Points on a hilly landscape, in no order, each with its height.
From any point a ball rolls to the lowest of the 2 points nearest to it. It stops when none of these is lower. Distance is the straight distance between rows; heights are no part of it.
zosi: [116 142  84 127 159 139 154 110 167 118 174 164 100 129 148 188 112 151
 146 133 130 155 118  64 150 126 167  67 137  73]  h=4.94
Tek: [128 115 110 123 121 157  90 139  90 103 107  80 149 129 156 114 129 153
 139 112 134 155 147 180 133 154 125 163  86 159]  h=5.94
tago: [183 127 129 162 137 154 125  95 126 114 106 140 137 140 129 165 136 131
 132 138  98 140 143 128 122 141 151 121  96 124]  h=4.96
met: [143  78 106 127  72 168 153  59  80  98  93 101 103 142 168 105 174 128
 185 135  82 109 132 208 125 151 123 120 103 131]  h=5.08
Napar: [152 130 208 122 141 116 120 133 168 198 106 151 159 122  92 118 172 135
 111 139 132  75 165 105 113  86 125 121 101 125]  h=3.42
tadiv: [194 103 151 120 150 104 150 148  84 112 144 130 103 138 109 119 113 116
 124 131 130  94 115 181 112  88 124 155 129 177]  h=2.80
rofaz: [170 154 124 141 136 150 106 146 130 129 117 159 131 159 147 168  94 129
  91 143 118 146 120  97 126 123 143 147  94 141]  h=4.89
taf: [117 104 107  78 117 157  87 149  94 162 144 135 156 104 138 118 118 117
 118 121 129 143  82 170 119 103 147 153  64 166]  h=4.38
nagop: [111 115 175 121  87 176 134 150 137 134  86  82  88 135 170 123 156 135
 158 143 165  88 166 195 118 140 111 137 125 118]  h=2.71
ganib: [165 110 104 124 130 142 123  76 106 144 142 141 157 118 103 134 175 137
 145 121 100 159 111 147 112 114 164 118  69 152]  h=1.76
Rofe: [139 129 183 166 140 158 143  96 188 148 105 158 113 144 134 168 134 139
 153 168 130 102 174  82 146 121 121  92 156  55]  h=0.99
pip: [141 138 119 145 163 119 162 157 117  52 139  81 106 147 163 146  93 144
 141 110 181 141 162 148 137 148  92 108 194 118]  h=4.43
Vadu: [137 119 168  95 129 143 172 140 160 185 128 170 111 147 115 171 154 129
 160 178 158 100 162 128 167  79 143  94 130  88]  h=3.41
gezo: [ 95 136 105 118 153 108 166 182 126  74 146  72 106 129 140 131  65  99
 102 123 172 127 123 173 135 123  94 136 217 133]  h=0.83
Fumin: [138  95 136  93 125 173 161 129 112 149 125 153  97 139 129 165 129 118
 165 154 145 101 113 194 150  78 127 117 134 104]  h=5.49
sok: [116 129  67 175  96 113 114  39 149 105 129 125 144 121 115 153 148 120
 135 121  70 150 130  44 106 177 126 126 146  66]  h=4.30
kudom: [ 99  97  77 121  97 131 128  74 117 127 153 122 140  84 107 125 124 107
 146 125 100 117  79 137 129 147 124 141 130 107]  h=3.08
Lem: [ 67 123 105 131  87 120  82  71 129 108 154  74 173  87 120  60 157 124
 142  96 105 155 132 117 152 215 105 149 157 130]  h=6.07
fug: [164 110 152 137 126 162  99 116 132 144  94  89 163 130 146 130 176 157
 141 128 146 152 164 149 126 138 139 130  67 148]  h=3.48
Mafu: [112 124 168  76 117 146 118 189 135 207 111 162 128 130 131 121 104 107
 104 169 147  75 107 162 143  66 125 152 115 149]  h=3.22
sozog: [ 63 161 136 130 131 114  85 170 183 175 114 119 169 112 150  95 136 147
 100  95 141 139 144  60 122 152 126 131 106 123]  h=2.03
gudi: [ 90 132 131 131 141 142 124 111 190 155 133 127 133 113 144 149 139 145
 143 131 144 140 158  81 133 158 122  93 130  76]  h=1.21
geve: [133 112 202 123  71 165 131 171 122 131  62  74  90 128 153  87 148 118
 144 136 155  54 168 210 112 132  93 154 144 152]  h=2.82
belop: [103 142 107 109 165 112 177 145 172 139 174 165 111 116 144 178  96 144
 139 139 155 149 123  89 158  96 139  58 150  73]  h=5.00
somel: [128 132  69 138 136 175 115  97 124 111 141 157 112 143 153 206  83 154
 131 153 128 169  90 116 146 142 177 100 100  87]  h=4.77
Bomu: [174 135 152 123 163  85 172 138 131 135 143 142 122 134 116 121 127 124
 129 104 150 106 145 113 115  76 124  99 148 151]  h=3.09
dazo: [160 137 110  98 139 200  83 169  97 130  98 139 129 157 188 169 102 166
 134 148 159 161 127 176 135 103 150 144  77 133]  h=4.92
ralak: [140 139 146 122 120 144 134 131 147 161 118 203 127 126 127 148  89 103
 121 157  95  94  83 106 159  97 145 139 132 119]  h=1.96
gepe: [ 94 151 110 108 125 131  93 163 164 178 129 190 138 125 162 150  90 137
  92 129 128 144  76  66 146 115 164 110  85 109]  h=3.96
rukin: [108 112 145 134 112 180 135 130 151 122  92  96 109 145 172 159 133 153
 161 140 163 112 157 160 140 141 108 116 118  98]  h=2.61
zirem: [202 116 150 162 151 151 159 120  85  65 116 103 104 165 137 132 122 134
 132 133 125 110 164 164 103 120 125 148 114 159]  h=3.72
Nidap: [157  90  95 117 138 156 141  99  65 102 137 115 115 137 137 131 143 158
 162 124 133 162 122 202 130 117 170 122  75 161]  h=1.77
kesag: [ 74  94  74  97  94 164 125 110  96 108 159 101 118 101 160 129 111 123
 173 131 149 158  95 184 146 158 122 122 116  98]  h=2.44
koven: [137 107 107 108 119 179  93 122  96 144 129 156 139 132 132 142 117 126
 142 146 107 138  82 169 114 109 164 149  77 153]  h=4.60
Sudu: [ 52 147  88 124  96  67 114 109 155 171 139 179 152  97 108  93 134 123
 109  66  88 131  81  12 117 136 126  98 143  92]  h=2.68
muso: [142 113 173 102 126 122 122 172 114 185 122 149 130 128 112 106 103  98
 108 140 121  64 105 171 116  80 127 158 115 165]  h=3.15
Gisop: [174 110 169 119 135 109 129 140  91 143 125 148 131 121  80  95 128  89
 110 119 110  67 111 151 106  94 132 159 114 174]  h=3.00
pogod: [121  96 127 136 102 123 162 111  99  86 130  89 104 121 116  87 132 114
 149 118 120 104 123 183 118 155 109 150 156 153]  h=3.84
gigoz: [136 152  73 114 143 121 124 144 108  92 167 155  97 143 135 172  66 132
  92 128 122 170 100 108 119 136 159 121 120 118]  h=4.25
Teno: [ 94 135 114 100 167  86 139 115 131 129 190  82 161  88 119  86 169 171
 163  94 176 194 168 114 160 132 132  72 134 160]  h=2.46
Nin: [ 99 150 119 111 152  92 151 145 151 160 161 175 134 106 126 120 107 121
 102 119 133 123  97  79 134  94 134 100 124 132]  h=1.70
Veb: [112  87 145  69  84 201 121 141 116 179 102 147 113 152 148 142 139 111
 176 184 125  99 122 212 156 104 128 139 101 112]  h=5.58
katu: [161 139 163 132 146 163 115 170 139 127  99 145 116 151 155 147  74 108
 123 155 149  91 131 135 146 102 133 139 129 120]  h=4.64
pib: [107 129 137 123 165  77 157 145 140 150 163 106 136 106 101  90 158 137
 136 104 168 129 139 141 139 117 120 103 146 154]  h=2.77
noki: [125  81 117 150  70 179 125  47 106 124  83 111 135 123 155 115 192 113
 185 136  71 112 133 188 123 153 142 135  93 112]  h=4.95
Soza: [108  87  97 107  99 183 141 127  98 106 123 101 102 124 179 145 113 140
 174 146 137 130 130 202 145 152 121 128 110 119]  h=2.11
Petot: [154 122  88 132 102 163  87 102  78 126 119 167 121 153 117 175 110 111
 114 165  74 155  67 155 121 122 176 160  83 141]  h=4.78
tudav: [172 152 166 149 156 125 143 149 150 125 122 163 122 149 135 148  95 116
 111 145 137 100 142  88 131 104 120 135 146 125]  h=4.71
sape: [ 89 153 114 121 146 128 126 129 174 157 149 158 143 111 130 146 118 147
 139 114 143 133 125  69 131 125 136  94 127 101]  h=1.38
Teba: [171 172 118 193 167  91 131 117 125  92 120 133 147 175 113 174 165 150
  94 115 116 207 166  48  79 152 141 111 119 139]  h=3.90
zovod: [127 129 113 160 113 104 129  98 102  34 136  53 115 132 117  73 157 146
 145 101 112 172 160 154 143 203 103 145 172 168]  h=4.18
fas: [ 91 149 145  77 145  92 180 150 172 211 166 178 120 111 112 162 163 151
 133 144 143 117 137  93 154  58 133  45 122  89]  h=5.09
dag: [182 155 146 127 185  39 180 136 120 123 163 161 124 139  90 112 118 117
 110 111 133  97 118  98  98  63 129  93 165 167]  h=3.21
vanam: [130  75 145 113 100 136 145 101  99 151 117 123 124 111  96  97 159 101
 151 128 105  88 115 179 118 112 122 151 122 139]  h=5.37
nek: [170 131 156 126 127 175  91 175 103 131  78 135 116 155 169 133  86 111
 121 153 131 103 137 171 111 103 119 172 109 145]  h=4.72
toz: [206 158 150 157 148  97 131 135 127 123 118 162 140 166  95 139 143 130
  79 133  94 139 133  86 100  87 156 132  96 161]  h=3.94
Nep: [131 106  99 177  73 162 112  23 131 118 104  86 158 122 137 130 181 117
 170 117  64 141 116 122 117 176 118 145 105  86]  h=4.59
Mim: [ 84 135 100 153 113 109 100 100 134  92 143  89 148 105 106  95 144 122
 129 102 106 157 149 104 137 203 109 135 152 128]  h=6.15
Fuf: [129 123 135 142 115  97 150 108  77  49 129  74 112 120 101  65 138 133
 137  98 120 117 148 175 135 186 109 166 172 178]  h=4.02
zekip: [101 114 202 129  98 128 103 130 156 185  91  90 153  98  99  59 202 115
 131 127 132  69 162 131 124 146 101 161 106 133]  h=3.25
Nokal: [167 124 166 156 145 139 124 107 139 108 107 103 150 129 129 125 167 150
 137 107 147 153 180 128 113 145 132 132 100 152]  h=3.30
Gire: [ 72 111 122  96  96 139 161 174 122 102 120  46 106 105 168  95 135 149
 151 121 180 129 149 216 173 149  82 134 181 123]  h=3.45
Zek: [ 69 139 158 112 144 100 119 171 177 185 126 104 145 104 126 118 152 142
 128 120 174 120 165 109 132 121 112 100 129 113]  h=2.29
Betu: [ 84 145 147 164 133 127 117  99 210 148 113 112 126 122 145 154 160 146
 162 116 145 133 189  58 129 168 103 102 160  63]  h=1.11
Naz: [102 121  71 119 133 147 123 108 151 115 164 131 117 126 155 187 102 154
 143 122 138 168 114 100 135 150 150  94 129  84]  h=4.87
kem: [177 126  88 167 106 117 134  68 120 137 131 178 153 138  91 156 156 141
 100 136  76 175  98  53 101 129 164 111  92 121]  h=3.39
puvi: [ 98 105 123 116  88 184  75 127 125 141 105 105 146 113 180 129 138 129
 154 131 126 141 123 159 126 151 129 145  80 115]  h=5.76
Sotu: [176 155  80 138 136 164  98 118  97 119 120 155 130 162 148 202 107 160
  84 152 108 204  87 121 118 122 188 129  73 121]  h=4.52
Bub: [158 147 165 118 152 121 116 193  89  90 109  58 129 141 160  89 118 140
 124 109 190 109 172 174 128 128  95 152 149 171]  h=6.45
nivib: [120 147 123 149 171  84 151 131 154  96 152  95 131 119 105  92 164 150
 152  90 163 165 185  91 125 136 114  89 162 147]  h=2.04
kele: [160  84 106 108 124 175 154 127  62  94 127 111  92 143 154 130 130 131
 182 127 140 126 125 225 117 102 145 128 103 147]  h=2.26
rorab: [ 85  90 130  90  79 198  83 149 114 178 100 112 119 122 161 121 139 112
 168 153 124 103 125 184 129 122 123 157  83 116]  h=5.66
dop: [ 92 112 163 113 125 110 146 145 166 161 135 101 111 110 109 119 144 127
 143 142 160  88 151 130 140 123 105 113 153 111]  h=2.39
gufu: [118 134  87 137 140 132 142 156 125  79 162 129  94 151 139 163  59 119
 111 128 135 142 108 123 123 152 113 131 162 113]  h=4.15
sina: [ 67 106  95 127  73 175  67  99 145 131 115  95 161 115 158 136 113 115
 145 126 115 130 106 138 136 183 117 164 107  95]  h=5.86
musom: [142  86 152 103  94 177 133 144  81 121  82 110 100 141 162  74 153 119
 166 134 122  85 137 237 111 127 125 152 112 170]  h=5.29
Poma: [176 149 126 132 166  64 158 134 112  96 164 153 120 156  68 116 126 117
  90 114 110 113 124  86  90  88 130 122 143 170]  h=3.34
fer: [174  98 149 158  97 141 116  98 114 119  89 127 135 143  93 106 146 101
 118 133  67 107 134 138 100 141 125 178 114 141]  h=1.95
zulet: [212 119 165 147 138 131 144 107 111  81 104  97 136 158 117 112 162 142
 148 112 137 128 174 146 108 134 129 126 118 160]  h=3.51
tuvid: [110 140  98 123 108 133 113 119 136 141 135 198 125 129 125 162  83 112
 103 151  81 122  56  95 147 122 155 146 123 103]  h=1.62
gogel: [153  98  98 137 138 146 172 101  95  87 136 149  85 148 134 180  89 127
 154 153 116 122 102 149 140 113 150 112 126 108]  h=4.97
golip: [184 135 162 133 142 124 155 105 140 177 114 206 127 139  92 143 158 133
 140 163 124  96 128 101 157  71 157  99 103 120]  h=2.66
Tem: [124 101 134 107 112 113 173 115 123 163 144 190 109 109  88 138  95  85
 132 156 108  83  78 153 150  71 134 120 165 106]  h=5.14
puti: [135 172 109 169 161  78 112 129 146  93 121 140 140 153 113 121 152 145
  61 109 106 205 161  36  76 161 134 142 130 148]  h=3.78
feto: [169 144 115 198 162 106 132  85 147  80 120 138 129 156  97 154 143 144
  99 123  91 184 152  68  87 164 137 116 129 116]  h=3.99
Vepal: [132 111 136 134 119 141 159 124  97  80 110  79 100 133 161 116 137 140
 160 116 150 111 159 195 133 145 114 130 142 130]  h=3.66
Lonuk: [150 138 144 143 166  99 155 131 171 165 151 143 131 123 103 130 141 145
 143 121 149 120 156  89 137  93 130  89 131 116]  h=2.94
vonu: [ 98  97 123 109  99 106 140 121 137 173 137 178 128  87  85 114 113  76
 119 143  97  62  74 127 145 103 111 141 165 110]  h=5.19
tir: [153 111 130 111 121 161 125 110 112 170 121 200 133 114 113 144 127 107
 131 160 103  98  99 148 151  81 166 126 104 124]  h=2.27
sib: [174 167 143 112 148 154 102 158 139 170 111 161 166 140 155 171 138 151
 107 137 153 153 127 106 130  82 167 122  71 142]  h=3.91
Gidon: [156 107 163 156 112 105 123 110 117 123 118 119 159 113  79  97 153 120
 122 114 100 100 136 132  99 142 110 165 123 170]  h=2.38
tubi: [172 126 191 165 151 131 115 136 154 141  97 113 159 138 112 108 156 142
 114 119 128 120 164 120 106 124 121 137 104 156]  h=3.17
Sodiv: [177  92 132  99 149 130 165 134  58  87 144 112 102 142 133 107 135 113
 159 132 148 113 118 223 108  81 125 128 133 179]  h=2.59
Gafe: [188 126 140 143 140 134 126 135  84  66 114 120  92 179 140 154  83 108
 116 148 120 110 136 170 106 127 115 164 148 152]  h=3.85
fop: [ 98 122 111  65 155  87 191 144 160 180 176 166 117 113 116 167 126 123
 133 138 158 135 111 113 160  66 137  58 140  84]  h=5.05
Lafes: [112 126 107 144 136 100 141 141 121  93 149 118 122 111 107 114 109 114
 113 112 127 123 116 111 125 154 111 138 143 142]  h=3.12
kelu: [202 168 142 129 152 111 137 134 122 138 139 192 138 152 105 151 119 129
  99 139 108 147  98  87 123  73 169 119 100 149]  h=4.06
lufut: [112 119 148 121 114 141 161 164 127  90 107  56  90 140 177 124 125 144
 159 134 192 122 169 193 143 143  90 112 167 111]  h=3.54
sog: [ 81  98 142 107 110 137 138 132 149 139 129  94 118 112 141 137 136 141
 158 147 157 118 149 155 144 146 115 119 135  99]  h=2.49
Kube: [142 126 114 144 132 164 108 103 143 142 124 164 136 133 137 166 107 135
 129 135 104 139 119 101 122 133 155 117  93 113]  h=4.84
sori: [163 158 130 120 172 128 145 177 108  75 135  78 105 150 185 157  82 142
 131 126 213 139 158 156 128  92  96 102 178 130]  h=4.49
nef: [ 71 153 114  89 138  72 140 165 150 192 158 160 155  98 105  99 107 123
  97 103 135 124  63  94 125  88 139  92 123 140]  h=1.94
Vub: [116  90 134 103  92 129 135  87 129 164 135 164 136  91  81 100 141  90
 143 128  95  79  93 144 132 112 126 137 121 109]  h=5.27
nam: [ 68 160  95 156 100  85  94  94 178 152 128 168 147 103 120 114 143 111
  98  85  70 148 105   7 108 159 114 117 142  86]  h=3.03
Befi: [148 111 122 106 143 153 136 176  87  85 115 111  96 142 171 137  90 123
 139 135 169 126 135 206 129 113  98 157 150 140]  h=1.51
fev: [156 131 133 124 147 164  89 143 133 134 118  94 172 133 167 142 167 189
 144 111 174 184 168 143 113 134 141 128  60 147]  h=3.62
roveb: [ 56 131 123 112  80 138  86 109 124 135 146  58 160  77 135  55 154 132
 150 103 129 143 140 149 163 193  92 158 148 149]  h=5.99
Giv: [151 165 212 122 163  97 126 149 168 196 101 153 137 139 117 108 145 131
 110 143 144  60 162  92 128  67 122 101 135 126]  h=3.49
Vis: [ 66 143 160 134 130 105  96 144 193 191 125 112 164  92 118  95 165 143
 116 115 152 118 166  71 131 150 100 121 118 107]  h=2.19
fupit: [162 109 100 137 102 125 125  48 119 149 135 148 175  98  96 146 187 131
 136 121  84 148 110 103 124 109 166 114  87 112]  h=2.41
Dusos: [ 94 127 105 111 120 157  72 147 123 137 119 111 152 117 163 134 123 148
 125 130 156 157 129 150 130 150 121 160  84 140]  h=5.85
riku: [125 172 117 146 142 127 156 121 156 118 138 209 108 159 132 176  79 125
 117 136  96 129  90  47 150 126 158 103 162  75]  h=1.41
bak: [177 162  84 121 154 143  87 148  92 107 140 126 139 151 137 174 111 165
  88 127 138 201 109 117  99 117 169 141  65 164]  h=4.42
mis: [121 145 193 152 138 148 122 124 213 172 109 121 114 134 130 160 172 150
 155 145 147 108 195  68 132 139 112  88 138  68]  h=1.05
Dat: [121 127 139  99 184  86 163 132 133 152 166  82 138 105  95 103 187 162
 158 111 182 156 166 140 149 120 125  79 122 164]  h=2.65
rero: [ 54 103 120 118  85 159  87 113 139 130 127  68 155  94 150 102 132 121
 145 113 136 131 134 153 151 180  95 162 125 114]  h=5.93
bedog: [ 89 115 187 141  84 118 109 121 159 148  93  87 151  96  99  62 167 105
 123 111 126  70 157 124 122 176  92 160 149 122]  h=3.16
Lekun: [201 126 122 169 125 103 128  93 121 122 124 171 144 141  78 134 150 126
  91 133  65 144 128  92  97 131 154 132  99 141]  h=3.73
mugot: [183 149 180 144 142 122 118 177  97  68  89  71 117 145 149  89 113 119
 110 119 164  98 166 158  93 133  82 178 150 171]  h=6.42
kipuf: [124 120 162  92 140 145 180 170 141 180 128 154 103 148 129 179 116 120
 141 170 167  96 139 156 167  70 120 102 171  87]  h=3.37
Leru: [167 128 115 128 150  86 145 130  66  45 152  97 117 160  87 102 117 134
 115 123 125 141 131 173 103 139 123 157 139 175]  h=3.63
mur: [148 173 146 141 157 128 150 120 180 153 128 202 112 156 144 166 111 140
 124 150 119 124 121  56 155 100 150  82 135  78]  h=1.22
tef: [108  84 141  89  96 198 144 135 107 169 106 158  84 147 151 176 121 100
 182 184 120  88 127 196 166 102 138 119 133  83]  h=5.54
ranu: [147 128  89 193 114 107 127  59 139  95 129 140 132 145  96 166 155 130
 103 128  57 182 136  62  97 182 141 118 141  96]  h=4.13
Gidu: [148 171 141 151 178  64 126 141 101  72 153  84 141 130  85  65 145 156
 111  81 151 182 179 114 128 162 119 126 171 201]  h=1.54
pive: [123 177 106 137 113 138 123 134 136 113 126 221 108 161 134 180  68 117
  83 163  76 145  56  70 153 126 166 133 140  90]  h=1.69
Gup: [133 146 146 170 122 104  83 147 128  81 108  89 160 150 110  83 139 138
  82  97 112 143 182 111 114 173 104 177 141 169]  h=6.31
Rur: [ 95 145 172  70 124 113 153 196 142 214 136 172 130 132 137 148  91  97
  93 168 152  80  93 146 158  44 118 126 135 125]  h=3.28
sukik: [ 86 112 205 137  82 126 125 152 127 117  87  74 122  96 113  40 155 104
 134 117 141  61 150 164 123 173  88 159 179 144]  h=3.06
ritu: [161 155 149 158 149 170 143  99 164 140  95 195 120 160 150 188 123 136
 145 176 111 123 147  80 168 127 143  92 149  65]  h=1.09
fuma: [140 125 171 165 145  89 104 131 133 126 108 120 157 109  65  68 174 113
  99  97 101 107 152  95 103 149 116 164 142 167]  h=2.74
Botu: [ 93 116 153 118 115 119 136 154  88  77 122  60 123 105 143  58 124 139
 134 112 164 125 132 199 157 170  78 153 185 179]  h=3.24
kal: [113 127 125 131 159  87 143 172 123  80 143  79 115 130 121  93  99 120
 112 104 177 125 143 139 129 130  91 124 200 151]  h=1.03
Fud: [ 84 148 101 163 117 111 102 115 180 133 123 144 151 107 132 123 131 111
 110 115 101 137 122  39 101 170 120 129 156  87]  h=3.27
Dutod: [ 49 140  96 106  89 128 108 116 190 194 149 161 124  89 142 163 120 123
 128 137 116 117  98  54 147 138 126 101 140  48]  h=3.64
kitip: [126 148 112 159 149  79 121 129 132  95 137 141 123 131  85 110 124 114
  90 111  96 146 123  79  96 156 122 144 131 152]  h=3.35
zed: [ 76 114 104 105 117 133 144 159  89  78 144  48 126 106 162  85 107 131
 150 117 152 148 112 208 177 173  85 153 174 149]  h=3.36
zini: [151  99 109 105 127 129 182 106 109 121 155 184  94 128 107 159  93 103
 137 159 114 106 101 158 155  83 159 106 147 118]  h=5.07
vus: [106 106  96  97 123 160 132 183  77 107 123 116  99 130 165 139  65 116
 131 141 150 119  97 197 136 109 100 157 148 124]  h=1.27
benu: [127 112 124 103 119 185 138 162  88 114 104 104  91 152 196 140 103 153
 172 145 167 124 143 218 134 103 114 128 116 116]  h=1.80
buven: [113 168 107 171 135  55 119 126 140 107 126 159 147 150  92 111 143 124
  54  93  84 167 130  31  72 157 136 145 138 134]  h=3.60
Nido: [137  90 128 110  82 169 162 108  90 110 102 108  82 132 176  99 171 127
 189 135 123  90 152 246 122 150 128 120 115 140]  h=5.20
nupul: [108  92  85 127  78 152 113  37 107 132 125  93 141 106 138 137 179 114
 181 121  80 112 106 145 124 150 137 148  95  98]  h=4.76
kefol: [ 41 166 102 122 126  98  94 164 168 175 139 140 161 100 130 102 113 132
  89  82 119 143 102  47 119 147 121 127 120 131]  h=1.75
visuk: [ 73 118 166 120 110 112 136 154 124 104 110  57 115 100 136  50 137 111
 138 115 152  91 135 179 149 162  86 136 189 148]  h=3.14
pego: [167 112 203 145 112 156 116 156 116 117  79 108 102 148 127  88 119  89
 118 137 124  46 152 156 113 126 108 185 145 148]  h=3.07
vibun: [ 90 100  85 103 122 128 164 180  90  90 140  73 101 115 154 129  72 106
 127 127 168 140 104 208 153 118  93 137 187 127]  h=1.02
fika: [104 137  70 129 118 106 131 103 127 104 176 165 129 102 100 142  95 115
 117 121  80 142  81  84 113 148 136 124 136 111]  h=3.71
meri: [ 92 115  68 124 101  99 119  69 138 140 172 140 149  90  89 116 126 107
 130 101  91 133  81  85 121 151 128 133 148 106]  h=3.40
durek: [173 140  90 137 114 175  94 104  70 107 104 156 128 183 143 200 104 125
  94 166  92 187  88 144 106 138 177 160  77 141]  h=4.65
nozi: [129 141 128 160 164 102 132 150 122  44 137  61  94 155 155 112 101 158
 132 109 168 162 187 113 135 168  92 125 195 138]  h=4.37
kuraz: [ 44 141  97  98 124  66 131 136 151 183 168 169 156  84 111  84 117 122
  98  79  99 119  64  56 120 107 126  97 137 123]  h=2.24
Rufe: [ 36 142  83 130 107 134  90 116 182 158 130 142 139  98 151 136 110 112
 128 121 111 139 102  53 130 170 119 122 137  71]  h=3.47
nugo: [115 159 115 159 135 104 129 125 102  37 136  61 114 155 140  99 127 153
 130 104 131 179 180 134 142 220 103 143 183 143]  h=4.29
Femas: [ 48 166  74 122 126  95  92 151 169 130 161 135 152  90 142 102 106 139
  96  91 135 185  98  51 121 158 134 111 142 126]  h=1.39
Gizo: [136 158  74 136 138 138  99 129  95  78 148 129 116 158 130 173 100 150
  79 130 126 186 103 108 107 153 151 148 103 135]  h=4.34
Kef: [180 172 140 112 157 141 126 165 131 162 124 194 149 152 151 161 108 140
 105 153 133 141  90  92 147  71 185 119  84 137]  h=4.01
Bez: [138 115  74 158 144 150 139  73 107  70 136 147  84 165 141 204  90 130
 131 163 109 161 110 131 135 145 169 102 132  83]  h=4.88
kisa: [174 121  84 138  99  88 114  49 119 162 146 161 168 114  80 135 170 130
 105 100  70 166  87  53  99 125 156 120 104 113]  h=3.01
suve: [119 141 136 144 163  73 126 161 111  86 153  84 132 128 100  71 126 132
 107  95 151 145 148 116 122 170 103 133 188 183]  h=1.28
Kozo: [ 92 117 113 137 154 102 146 117 134  95 176  83 138  96 123 111 160 159
 163  97 165 171 169 135 144 161 123  95 155 129]  h=2.23
pufo: [122 146 155 105 151 128 125 202 155 144 126 135 118 144 167 160  74 103
 116 157 183  91 132 148 140  83 102 133 153 122]  h=4.58
Sol: [ 94 131 128 123 151  98 120 142 139 127 148 104 145 103 115  93 126 132
 129 112 157 133 131 118 129 147 105 127 124 160]  h=2.92
vik: [116 156 158  86 144 112 167 185 159 185 126 168 111 135 135 161  97  94
 110 164 152  86 114 140 166  45 123 109 191 106]  h=3.32
Tuto: [186 132 138 145 160  75 157 121  94  78 156 124 120 146  62  92 137 129
 108 113 114 134 134 125 101 131 136 145 141 181]  h=3.50
beso: [124  86 141 101 116 143 156 106 114 148 122 141 107 121 120 124 139 104
 169 147 128  99 122 204 140 108 135 123 125 129]  h=5.44
peve: [142 114 100 200  87 143 109  23 148 116 106 101 149 129 119 161 166 125
 157 122  63 157 143  90 111 181 115 120 125  76]  h=4.46
mak: [171 139 108 134 157 100 144 148  85  58 145 109  96 159 133 145  79 133
 117 128 146 143 130 158 110 121 114 157 146 143]  h=3.74
Duga: [ 75 150 120  98 121 124  90 167 168 206 128 162 157 119 143 127 103 124
  82 127 124 116  83  88 132 107 149 128  81 133]  h=4.08
daza: [ 70 141 103 109  92 132 109 119 175 186 151 184 146 101 150 152 114 126
 112 127 107 141  69  56 151 115 158 100 108  87]  h=3.79
Somod: [117 110  76 113 133 111 172 124 117  91 173 138  95 123 108 155  69 101
 131 128 121 130  96 144 130 126 119 119 157 108]  h=4.04
tusun: [136 160 137  91 175 129 143 191 146 129 128 111 107 141 178 161  84 130
 123 133 211 126 150 172 148  82 109 117 158 121]  h=4.54
sevil: [184  90 187 162  98 147 128  84 100 126  89 149 124 131  91 102 165  92
 125 131  70  62 144 162  96 122 132 162 107 144]  h=1.49
zegol: [125 130 143 166 125 117 106 123 148 104 112  87 142 122 112  94 147 122
 126 109 125 127 161  96 124 188 110 147 141 144]  h=6.23
kupan: [150 172 132 138 156 113 122 164 151 131 132 161 123 157 134 156  81 130
  87 117 116 133 117  71 113 108 134 132 123 151]  h=4.79
miti: [ 97 130 118  91 116 135 100 161 129 181 125 159 149 107 129 116  98 104
 107 136 130 114  71 139 132  99 135 153  95 152]  h=4.20
Devu: [142 118 210 141 112 122 106 123 169 199  88 119 159 111  91  87 203 139
 109 133 123  80 169 114 120 122 115 139  99 130]  h=3.33
mezul: [133 171 122 143 200  57 150 132 126 111 162 109 138 119  92  82 149 151
 122  75 148 175 165  70 118 139 123 102 163 175]  h=1.82
pidi: [ 94 128  46 115 132  88 157 107  97  99 191 145 103 113  86 140  89  96
 110 118 102 147  68 113 122 151 131 121 156 114]  h=3.92
Filu: [141 120 195  96 117 131 152 138 151 200 128 141 109 136 114 147 168 124
 161 177 136  75 161 161 151  79 119 110 117 114]  h=3.46
vudi: [148 148 196 168 151  89 108 129 163 145 108 114 164 113  94  75 177 137
 111 107 142 107 176  80 106 139 118 127 136 162]  h=2.99
deru: [116 137  97 141 133  87 131 121 154 122 150 179 124 118  96 119 108 119
  92 111  82 124 111  57 116 139 131 117 150 122]  h=3.61
Mazil: [183 104  97 118 140 147 126  88  82  99 132 108 149 132 112 130 168 145
 139 113 121 187 128 168 104 117 174 126  65 170]  h=1.10
Moba: [147 159 177 166 133 121  88 168 128  91  88  72 124 139 125  77 119 118
  95 119 141 107 173 123 104 153  96 180 142 172]  h=6.37
duzum: [137 131  62 141 125 162  97 104 101 119 146 141 140 136 143 184 111 138
 125 133 116 188  75 116 132 136 180 125  78 105]  h=4.66
Lave: [153 115 142 110 129 177  95 178 102 130  83 115 128 146 178 138 104 152
 134 136 168 125 135 183 119  99 121 166  86 155]  h=4.81
Puvu: [149 135 137 126 137 161  78 138 144 177 115 124 179 125 160 156 151 169
 114 128 147 181 134 110 124 122 160 114  47 136]  h=3.77
futin: [173 134 148 129 161 126 163  90 158 165 134 170 134 120 108 144 168 149
 160 138 127 132 150  96 143  82 153  79 112 103]  h=2.81
salam: [181 124 166  93 138 147 139 119 124 204 138 202 133 134 102 150 142 121
 151 175 130  94 106 146 162  46 164 126 100 129]  h=2.50
Kibis: [139 118 203 142 100 148 108 148 123 116  73  83 113 128 153  66 148 119
 123 132 149  79 153 177 117 145 105 171 132 160]  h=2.93
Kad: [ 83  92  45 110  93 145 136  74  88 104 170 102 126 101 135 132 109 102
 155 128 109 142  74 160 136 149 127 128 125  98]  h=2.76

Call two points neighbours if one is among the 2 nearest of the other. Go from one point of each pair to the other, from neighbour to neighbour, staying as low as possible. Name the highest point that can't be avoided.
sevil and Mazil: kelu
sevil and Rofe: Gafe
Sotu and tuvid: Petot
gezo and Kube: rofaz
Rofe and sukik: Giv
tuvid and Rofe: pive

For each start below, name the point where the ball stops.
pufo: sukik
buven: gezo
Vadu: Mazil
Petot: Rofe
deru: gezo
Kibis: Femas
Filu: Mazil
